A landscape with many peaks, sampled at points; each row gives a point and its height.
From any point a climber steps to the highest of the 4 points nearest to it. It stops when none of these is higher. Distance is the straight distance between rows; heights are no part of it.
z371: [ 85 202 154 160 127 170 163 141 120 145 133 133  89]  h=394
z388: [152  83 129 105 113  98 137 151 131 103 110 114 141]  h=292
z454: [108 136 141 101 172 117 129 105 163  93 117 139  93]  h=587
z670: [114 147 136 161 105 146 147 144 103 129 124 119 140]  h=231
z947: [145  93 126 123 104 107 133 144 120 107 112 119 151]  h=217
z933: [185  55 130  73 113  92 134 150 151 110 118 100 134]  h=600
z555: [ 97 154 143 114 173 125 133 103 159 100 117 140  94]  h=549
z435: [131 141  94 171  92 154 108 127  74 177 154 131 177]  h=158
z878: [144 104 152  73 188  96  96  95 201 103 128 136  86]  h=620
z982: [187  48  59  90 103  95  95 124 103 154 140 129 191]  h=282
z100: [ 90 171 145 138 177 140 131  96 156 109 127 150  80]  h=553
z250: [115 199 112 180  78 168 100 160  75 227 171 128 149]  h=133
z888: [ 96 190 149 173  99 170 156 156 103 158 133 123 116]  h=167
z198: [137 113 106 161  93 133 119 131  85 146 138 129 178]  h=313
z568: [150  95  84 145  98 122 106 126  86 147 136 135 189]  h=337
z228: [156  78 112 124  95  99 122 146 111 118 125 125 163]  h=471
z660: [170  77 140  51 152  98 131 133 176 102 110 107 107]  h=616
z218: [128 111 140  81 166 106 120 113 177  95 114 128  95]  h=626
z969: [153  96 146  56 181  98 112 107 198 105 123 123  92]  h=682
z807: [140 110  89 159  95 135 108 126  81 155 138 131 184]  h=264
z961: [121 121 139 104 139 116 143 133 144  94 110 122 113]  h=641
z352: [ 79 204 160 163 177 162 130  93 152 135 148 157  60]  h=355
z899: [112 169 137 181  86 161 142 151  89 158 136 121 138]  h=115
z355: [ 94 167 141 135 148 150 152 125 133 111 115 130  98]  h=487
z587: [ 97 153 149 127 188 122 112  88 168 105 126 152  83]  h=483
z26: [123 123 135 120 127 119 147 137 128  99 110 120 125]  h=628
z756: [134 107 128 129 108 115 139 144 115 109 115 119 144]  h=157
z931: [106 140 140 110 159 125 140 115 150  96 111 133  98]  h=526
z790: [123 159 125 181  85 160 130 144  80 171 148 124 157]  h=116
z777: [134 126 110 173  91 142 124 135  85 145 135 126 166]  h=312
z748: [130 120 126 149 103 125 143 145 109 114 121 120 145]  h=289
z946: [ 88 189 149 150 146 162 157 126 131 130 124 134  89]  h=469
z244: [118 130 137 137 118 132 147 139 120 107 110 121 133]  h=306
z385: [172  57 105 112  97  93 120 145 114 121 127 116 168]  h=638
z493: [115 132 148 103 185 112 111  94 179 101 126 144  93]  h=552
z942: [189  43  91 103  95  86 104 141 116 134 135 122 177]  h=408
z20: [126 164 104 181  85 166 110 137  79 197 162 130 170]  h=140
z239: [143  95 111 142  96 114 124 140 101 121 126 126 168]  h=400
z520: [ 85 186 150 149 169 152 144 103 148 126 131 145  79]  h=680
z222: [171  65  65 108  98 103  96 124 101 146 137 131 192]  h=285
z265: [107 168 144 168 101 158 153 149  98 142 128 118 128]  h=186
z481: [179  57 118  99 100  89 124 157 133 115 122 110 152]  h=625
z738: [159  80  65 122  99 110  98 117  88 154 138 133 194]  h=330
z119: [ 86 182 153 139 173 146 137  96 154 117 130 148  81]  h=591
z10: [160  80 137  63 148  96 131 141 170 102 108 110 109]  h=627
z761: [119 178 114 186  81 170 113 145  78 203 162 125 160]  h=137
z898: [122 122 146  89 186 101 106  97 184  98 123 141  87]  h=590
z312: [170  83 146  47 176  98 113 110 200 114 121 111  97]  h=505
z380: [163  75 138  72 130  96 136 145 156 100 108 105 123]  h=615
z33: [ 98 158 143 121 162 135 144 114 144 103 115 138  96]  h=503
z313: [184  65 142  41 149  96 135 135 180 108 111  97 108]  h=582
z849: [152  97  64 133 102 123  99 111  84 162 143 135 198]  h=268
z732: [129 112 143  90 150 109 134 129 157  94 109 126 107]  h=567
z949: [158  77  92 131  93 107 107 130 101 137 133 129 180]  h=389
z519: [ 95 171 146 152 128 161 159 135 120 124 119 128 105]  h=413
z835: [101 196 149 186  87 168 143 169  95 183 148 122 121]  h=17
z170: [147  97 141  63 161  98 126 124 177  97 112 120 101]  h=639
z794: [139  98 132 107 121 109 143 147 133  99 110 116 134]  h=41
z305: [ 84 185 162 158 186 145 116  84 161 122 148 157  67]  h=459
z19: [105 157 146 141 126 145 157 136 121 113 116 126 112]  h=426
z631: [ 93 161 150 141 189 126 111  83 168 108 134 154  80]  h=477
z901: [ 88 175 147 140 155 152 152 119 136 118 125 138  89]  h=543
z583: [140 121  88 162  91 148 107 119  76 166 145 129 185]  h=214
z303: [ 78 208 158 153 153 170 151 123 138 145 137 147  74]  h=401
z137: [115 177 131 188  80 170 128 158  87 187 155 125 149]  h=124
z698: [134 116 114 158  95 132 129 137  92 132 129 124 162]  h=358

For each start below, name every point that the climber comes to, in order.
z748: z698 > z239 > z228 > z385
z933: z10 > z170 > z969
z435: z777 > z698 > z239 > z228 > z385
z898: z218 > z170 > z969
z380: z10 > z170 > z969
z568: z949 > z228 > z385
z738: z949 > z228 > z385
z794: z26 > z961

Where does a climber stop that starts at each point below?
z19: z520
z244: z961
z371: z520
z20: z385
z313: z969
z305: z520
z947: z385
z265: z520
z660: z969
z493: z969
